A landscape with many valleys, sampled at points; each row gives a point and its height.
A ball rolls from a point to the lowest of its 2 nearest points, and stops where none of them is lower. Distance is the straight distance between rows; heights are no part of it.
q_800: [  0  -6 -21  11   1  12   9 -24 -10  12  19  12   5  14 -15  14   0 -18
  10   0]  (h 329)
q_850: [ -4  -7   0 -11  -9  19  25 -37   6   2  16 -12  14   9   5  15  -9   0
   0  -4]  (h 449)
q_263: [ -9   4   6   6  23  16  11  15 -15 -19  -9  25   0 -21  -7 -11  11  10
  -2  -5]  (h 428)
q_633: [ 12 -22   6   1  -5  -6   5   8   4  -8  -6  -5 -11   1   9   5  -1  -3
   2  18]  (h 565)
q_648: [ -3  15  -6   9  -6   3 -15  -9 -19  -3  13  25   0   2  -1   2  -8  20
   5  14]  (h 384)
q_320: [  5  11   7 -18 -10  14  14 -30   0   1   8 -22   5   9  13  15  -2  -5
  11  -3]  (h 488)
q_204: [ 13  -1  -7   3   6 -19  -7   6  -3 -26  12   4  16  -5 -28  -9   2  12
   8  -4]  (h 524)
q_554: [-12  -3   3  -7  12  26   7   7 -19  -4   1  30   4  -9   0  -2  12   4
  -9  -1]  (h 397)
q_511: [  6  -6  -4 -11 -22 -13  12   4   0   1  14   3   3   4   5   0   2  -7
  10  15]  (h 122)
q_747: [  7  18 -11   9   2   3 -13 -16 -13   0  13  38  -3   8   1  -3   2   7
   9   1]  (h 307)
q_186: [ -6 -17   9   7   8   2  -1   8  -4 -12 -13   5  -6 -23  -5  -4   9   7
  11 -16]  (h 484)
q_838: [ 12  -4  -8 -18   9  28  19 -20  -2   6   3 -13  -7  14  10   1  -8 -16
   3   3]  (h 429)
q_97: [  0  -3 -10   0   0  13   1 -14 -13   9   8   4  -7   9  -5   3  -4 -12
   6   0]  (h 380)
q_142: [-15   9  -7  17  -5  -5 -23   9   2  -3   1  33   9   1  -1   4   8  22
  -5  -2]  (h 273)
q_673: [  7  10  -8 -19  -6  10  15 -15  -1   0  19 -13   9   6  -3  -1  -5   3
  18  -3]  (h 497)
q_74: [  5  -5 -10   0  12   8   2   0  -7 -15  12  26   5   5 -23   3   2  13
  -5   7]  (h 491)
q_146: [ 14  -4   2 -14  10  14   7  -1   5   2   4 -18 -14  18  14  -1 -13 -12
   0   7]  (h 398)
q_530: [ -2 -22  -9  24 -10 -19 -21  12   2  -2  -1   9   2   4  17   6  -1   0
  -1  -9]  (h 487)
q_610: [ -6   0   4  -8   3  15  -3   4   8  -2  -8 -20 -19  11   9  -4   3 -36
 -23  -4]  (h 373)
q_588: [ -4  -8  10  -3  -9 -12  -3  12  20  -2  -9 -22  -3   0  25  -4  -3 -11
  -6 -16]  (h 375)
q_337: [-25  -9  -1  14   2   3   2  23   8 -11 -17 -10  -4 -13  22  -5 -15   5
 -11 -18]  (h 440)
q_464: [  8 -15 -10 -10   8  14  10   2  -4 -10  16   7   4  11 -13   6  -1   4
   5  11]  (h 453)
q_597: [ -7   6  11   8   9   5  -8  -3  -8  12 -11  -5 -18  -1   0  -7 -14  -7
 -19   3]  (h 403)
q_104: [  1  -8 -14   4  -9 -16 -10  22  -5 -10  -5   7  25 -12   2   3  17  19
   0  -1]  (h 476)
q_804: [-11  -1  12  -5 -22  -5  -2 -13   9   1  -8 -14 -14   2   3   9   2 -19
  -7   5]  (h 286)
q_235: [ 11  16 -11   9  17   9  -5 -24 -15  -3   6  36   1  -1 -17  -4   7  14
   3   3]  (h 211)
q_682: [ -6   7  15 -16   4   7  14   6  -3  -4  -2  -2   1 -13  -6  -8  -3  13
  -5   4]  (h 321)
q_474: [  8   0  -2  -3   2 -15   8  -9  -1 -12  11   5  12  -5 -35  -2   8   8
   8  -1]  (h 576)
q_315: [-18  -4  23  -7  -6   7   9 -15   3   0  -9 -15 -10  -3   1  18  -1  -6
  -9   6]  (h 234)
q_435: [ 13 -13  10   7   9 -15  -2   2  -7  14  -6  -2 -11  -4   0 -10   2 -10
   1   0]  (h 166)
q_861: [ -1 -21  -5  18   5  -5 -17  18   4 -10   0  24  -6  -1  17  -6  -3   5
  -1 -15]  (h 443)
q_2: [-24  13  21  -6   9  17  18   9  15  -1 -16 -11 -14  -4  11  -5  -6 -15
 -13  -8]  (h 178)
q_684: [-13  -2  12   4 -14  -6 -19  -3  -9   5  -1  13 -14  -9   9  -9  -4  -5
  -6  -3]  (h 496)
q_896: [ -4  11  30 -13   4  13  16 -18  20  -7 -13 -14  -9  -1   6  23   0   4
  -6  -3]  (h 179)
q_604: [-11  -6  -1  11  -4   6 -28  -2 -19   7   5   6   1  11  11  10  11 -18
  -2  -2]  (h 508)
q_958: [ -3 -10   8  -8  -7 -10  14  -7  10   4  14  -2   5   2 -22   7   6   1
   9   1]  (h 620)
q_144: [  4   5  13  -1   5   2  -2 -24  -4  16  -7 -31  -9  10   3   5   9 -27
 -12   2]  (h 592)
q_690: [  6 -12 -18   1 -22 -16  -6  18  10   3  -3  -3   6  -5  21 -10  -6   1
   5 -10]  (h 298)
q_86: [  9   5  -3  -4   9  -2  -5  15  -7   9 -12 -15  10 -12   9 -16   2  12
   6  -9]  (h 302)
q_993: [  4  10   9 -14  21   6  21   9  -3 -15  -7  -5   9 -17 -16 -14   0  13
  -8   5]  (h 281)
q_614: [  2   3 -19  23  -3 -25 -22  10   2  -1   9  14  12  -2  -2  -8 -13  21
   1 -10]  (h 423)
q_201: [  1  14   0   3 -14 -14   0 -14  10   5   8 -25  -5  13   7   9  -7 -17
  20   3]  (h 287)
q_25: [  6  -3 -10  12  12  -8  -8  23   3  13 -14  20   2  -9   3 -17   1  11
 -16  -6]  (h 293)
q_496: [  5  -8 -10  -1 -28 -22   5   7  13   2   0  -9  -1   2  16  -1   1 -13
  13   4]  (h 217)
q_621: [-19  -8  -1   1   3  16 -11  17  -4   3  -2   7  -2  -1   0   0   2  -6
  -1 -12]  (h 451)
q_963: [ -7  -8  -4 -12  -2  14   1   8   1   2   8  -1  -1  10  -3   4  -4   3
   6   0]  (h 420)
q_799: [-13  -6   9   7  -2  -1  -3  17  20 -11 -16 -27  -4  -3  34   5 -19   4
 -14 -16]  (h 422)
q_403: [ -6  12  -1  -1  14   5   2   2  -4   0 -10  15   6 -16 -29  -8   5  15
  -9   4]  (h 197)
q_229: [  2  13  -2  -1 -11  -2  12 -22   1   1   0 -12  -7   0  -7  14 -12   6
  14  25]  (h 396)
q_596: [-11   2   5 -15   6  20  15  -6  16   8  -7  -7  -9   1 -13  -1   2 -11
  -3 -14]  (h 404)
q_361: [  7   3  -9  15   5 -26 -14  13  -1 -14   0  13  16 -15  -1 -14  -7  29
 -14 -14]  (h 513)
q_358: [ -3   1 -13  10   0   1   3 -19  -9   4  20  20   9   3 -27   9   5   0
  13  -4]  (h 248)
q_353: [ 11   9   5  -6   3   2  11 -16  20  16  -9 -23  -3  14  -7  18   4 -15
   7   0]  (h 512)
q_848: [-14 -13  -1  13  -2  -1  -6  28   1  -7  -5  15   2 -14  22 -13  -4   5
  -8 -24]  (h 399)
q_906: [  7  -5  -2   0   5   0  17 -21   0  22  -4 -10   1   9 -16  14   5 -17
   2   7]  (h 540)
q_757: [ -1   1  -2   7  -5  -5   0 -18  -8  23   5 -14  -1  14  -5   7  10 -36
  -4   4]  (h 568)
q_93: [  5 -11  -1   6  -3 -15  -2  12   3  -6   0  -2   1  -2  -1   4  -6  15
   4  17]  (h 569)
q_634: [ -3  -3 -10   6  -5   1  -7   2  -9  16 -14   1   4  -2  -8  11  14  -4
   8  11]  (h 411)
q_436: [ -3  -4  -8   5   4  10 -18   7  -1   1 -12 -12 -23   2   8 -13  -3 -30
 -21  -6]  (h 407)
q_602: [ -6   1   2 -18 -13  17   7 -15   8   6   6 -15  -1  19   8  14   7 -27
  -8  -5]  (h 538)
q_218: [  6  16  -2   6  24  -1  -8  -2  -8  -6   0  34   8  -7 -21 -11  18  16
  -9  -3]  (h 69)
q_926: [  8  10  -6   8  11  -6 -10  10  -3  13  -4  32   2  -5 -11 -16  11   9
  -9  -2]  (h 200)
q_528: [ -5 -11   6   7  -3  -6 -11   2  -4   0  -5  13  -1 -13  -7  -2  17   0
  11 -15]  (h 494)
q_581: [ 20  15   4 -16  -7 -10  11  -4   8   2   0 -11   2  -6   0 -14  -8  12
   6  12]  (h 360)
q_122: [  2  16  -2 -11   9   4   7  -3  20   8   2 -14  -4  11 -14   0 -18  11
  -2   5]  (h 408)
q_327: [ -3  11  -6  10  -9 -14  12 -21   2  11   9 -13  -4  11  -3  17 -13 -15
  15  22]  (h 349)
q_75: [ -4   1  12  -9 -11   1  -8   2  12   2  -7 -21  -9   6  16   1   2 -20
  -9  -4]  (h 332)
q_812: [ 10  -3  24 -14  -1  -4  18 -16   1   9   2 -15 -10   5   6  -1  -1 -12
   0   0]  (h 348)
q_456: [ -8  -9  10 -14   1  19  21 -20   5   6  12  -4   4   9  -2   8  -8  -1
 -12  -1]  (h 410)
q_715: [  5  14  14 -22  -3  -3  18 -11  10  -8   1 -10   1 -10 -15  -5   0  16
  -2   2]  (h 364)
q_396: [-12  -8   1  11   6  14 -24  12 -14  -3   1  21  -2   6  21   3  11  -2
  -6  -4]  (h 480)
q_314: [ -3  10 -11  10  -1  -1 -14   7  -4  -5  11  38  14  11  -6   7  19  12
  -2   7]  (h 175)
q_720: [  6  -7  15   1  14  -7   0   6  -3   5 -10 -19  -2 -10   2 -16   0   3
   9 -13]  (h 247)
q_706: [  3  24   5  -1 -12  -5  -4 -26  20   4   4 -26 -13  17   5   8  -7 -23
   6  -7]  (h 210)
q_420: [  3  -8 -10   4  -8  -8  -3  12  -7   0  -8   7  14 -10  -7   8  23   9
  12  11]  (h 441)
q_336: [ 10  -1  -7  -2   2 -18  -7  17  -1 -27   8  -3  14  -9  -7 -14  -8  24
   1  -5]  (h 462)
q_137: [  4  -8  -4   2 -23 -16  -5  10  -5   4  15  21   3   4   7  -5   3  -5
   6   5]  (h 224)
q_995: [ -2   5 -16  20  -3  -8 -20  -2 -10  18  -5  -6   1   5  -1   7  -1 -14
  12   3]  (h 372)
q_746: [ -3  -2  -1  15  12   1 -15  17  -5   9 -17   9 -15  -7  11 -11  -8  -4
 -14  -3]  (h 358)
q_810: [ -6   9  -4   4 -11  -3 -15  -1  -8  10   0  11  -6  -3  -2  -6  -8   9
   0   6]  (h 447)
q_570: [ 13   4  17 -13   4  -8   9  -1   6   7  -4 -22  -5   1   8 -11  -1   1
   9  -3]  (h 303)
q_990: [ -7  14   4   7  16   1   7  24 -11 -26  -9  15   8 -25   0 -21  -4  19
 -12   2]  (h 467)
q_668: [ -3 -11  -6  -5 -12  -3  -4  20   2  -9  -6   1  -1 -13  21 -12  -5   9
  -2  -8]  (h 355)
q_579: [ 18 -13   9  19  11 -18 -13   0 -14   4   1   8  -2  -1   4  -5   3   5
   9   2]  (h 250)
q_819: [  1   5   2 -15   2  13   9   4 -10   2   8  24   3  -9  -6 -13   1   6
 -11   5]  (h 365)
q_601: [ -5   5   4 -16  17  17  18  -3  11  11   7  -6   0   7 -14  -3  -9   4
 -10  -4]  (h 368)
q_114: [ -8   5   4   0 -19  -6  -1 -11  -6   1  -2   2 -12  -5  -6   8 -11   7
   1  17]  (h 442)
q_217: [ -6   9  -7 -13 -21  14   2 -19  -2   2   7 -22   2  12  13  14   6 -21
  11  -2]  (h 515)
q_923: [  3   9   6  -8   4   5  17 -17  22   6   7 -19   8  22 -10  28  -3   1
   5   7]  (h 481)
q_814: [-15 -12  13  13  19  14   8  20  -6 -18 -11  11  -6 -17   1  -5   6  -1
   2 -11]  (h 456)
q_264: [ -1  -2   1   1   9  -8  -7  22 -11 -19  -8   9  26 -15  -7  -2  19  21
  -9   8]  (h 511)
q_944: [  9   8 -12  -6 -10  -9  -6  10  -2  22 -10 -16   8  -4  12 -11   3  -4
   6   1]  (h 353)
q_760: [ 12   4  -7 -29   4  27  25 -14  10   1   8 -10  10   9   0   3   0   0
   8  -7]  (h 463)
q_150: [ 11  -2  -3  28   4 -16 -24  -5 -18  11  -4   6  -3   6  10   5   6  -6
  10   6]  (h 319)
q_655: [  0  -5 -14  10  -8 -10  -6  10  -3   6  16  24  12  12  -5   9   8   0
   5  13]  (h 268)
q_774: [-10  17  20 -10   6  18   5  -8  23  -3 -14 -21 -14   6   9  13   0 -16
 -15 -10]  (h 114)
q_752: [  0 -28  -4  16  -7 -13 -17   8  -1  -6  -3 -19  -3   2  19   5  -4  -5
   8 -11]  (h 522)
q_571: [  7  -4  -3  -9   2  -1   0  20  -3 -25   5   5   3 -16   5 -22  -7  17
   3  -7]  (h 409)
q_491: [  6 -18   4   8  -9 -10  -8   5   2 -10  -7 -24 -10   7  19   9  -2  -8
   7   9]  (h 545)
q_68: [  6  -3  -6  12   8  -8  -9   8  -5 -16  -2  16   0  -7 -11   5  -1  20
   1  13]  (h 536)
q_194: [ 14  11 -10 -12  -3  -7   8   5  -5  -7   7   2   4  -5 -13 -12  -7  13
   0  19]  (h 414)
q_163: [  3  13  -9 -11   5   3  16 -10  17   4  10 -12  11  16 -24  12  -6  10
  -1  12]  (h 446)

For each start below, name the point where the ball stops.
q_757: q_601
q_588: q_774
q_491: q_511
q_104: q_435
q_264: q_435
q_204: q_511
q_810: q_706

Call two points neighbours if one is among the 2 nearest of the other. Go from one point of each pair to the other, from neighbour to neighbour, staying as low as possible. Name the highest point that can't be avoided.
q_774 / q_601: q_596
q_720 / q_511: q_944
q_706 / q_218: q_810
q_511 / q_314: q_655
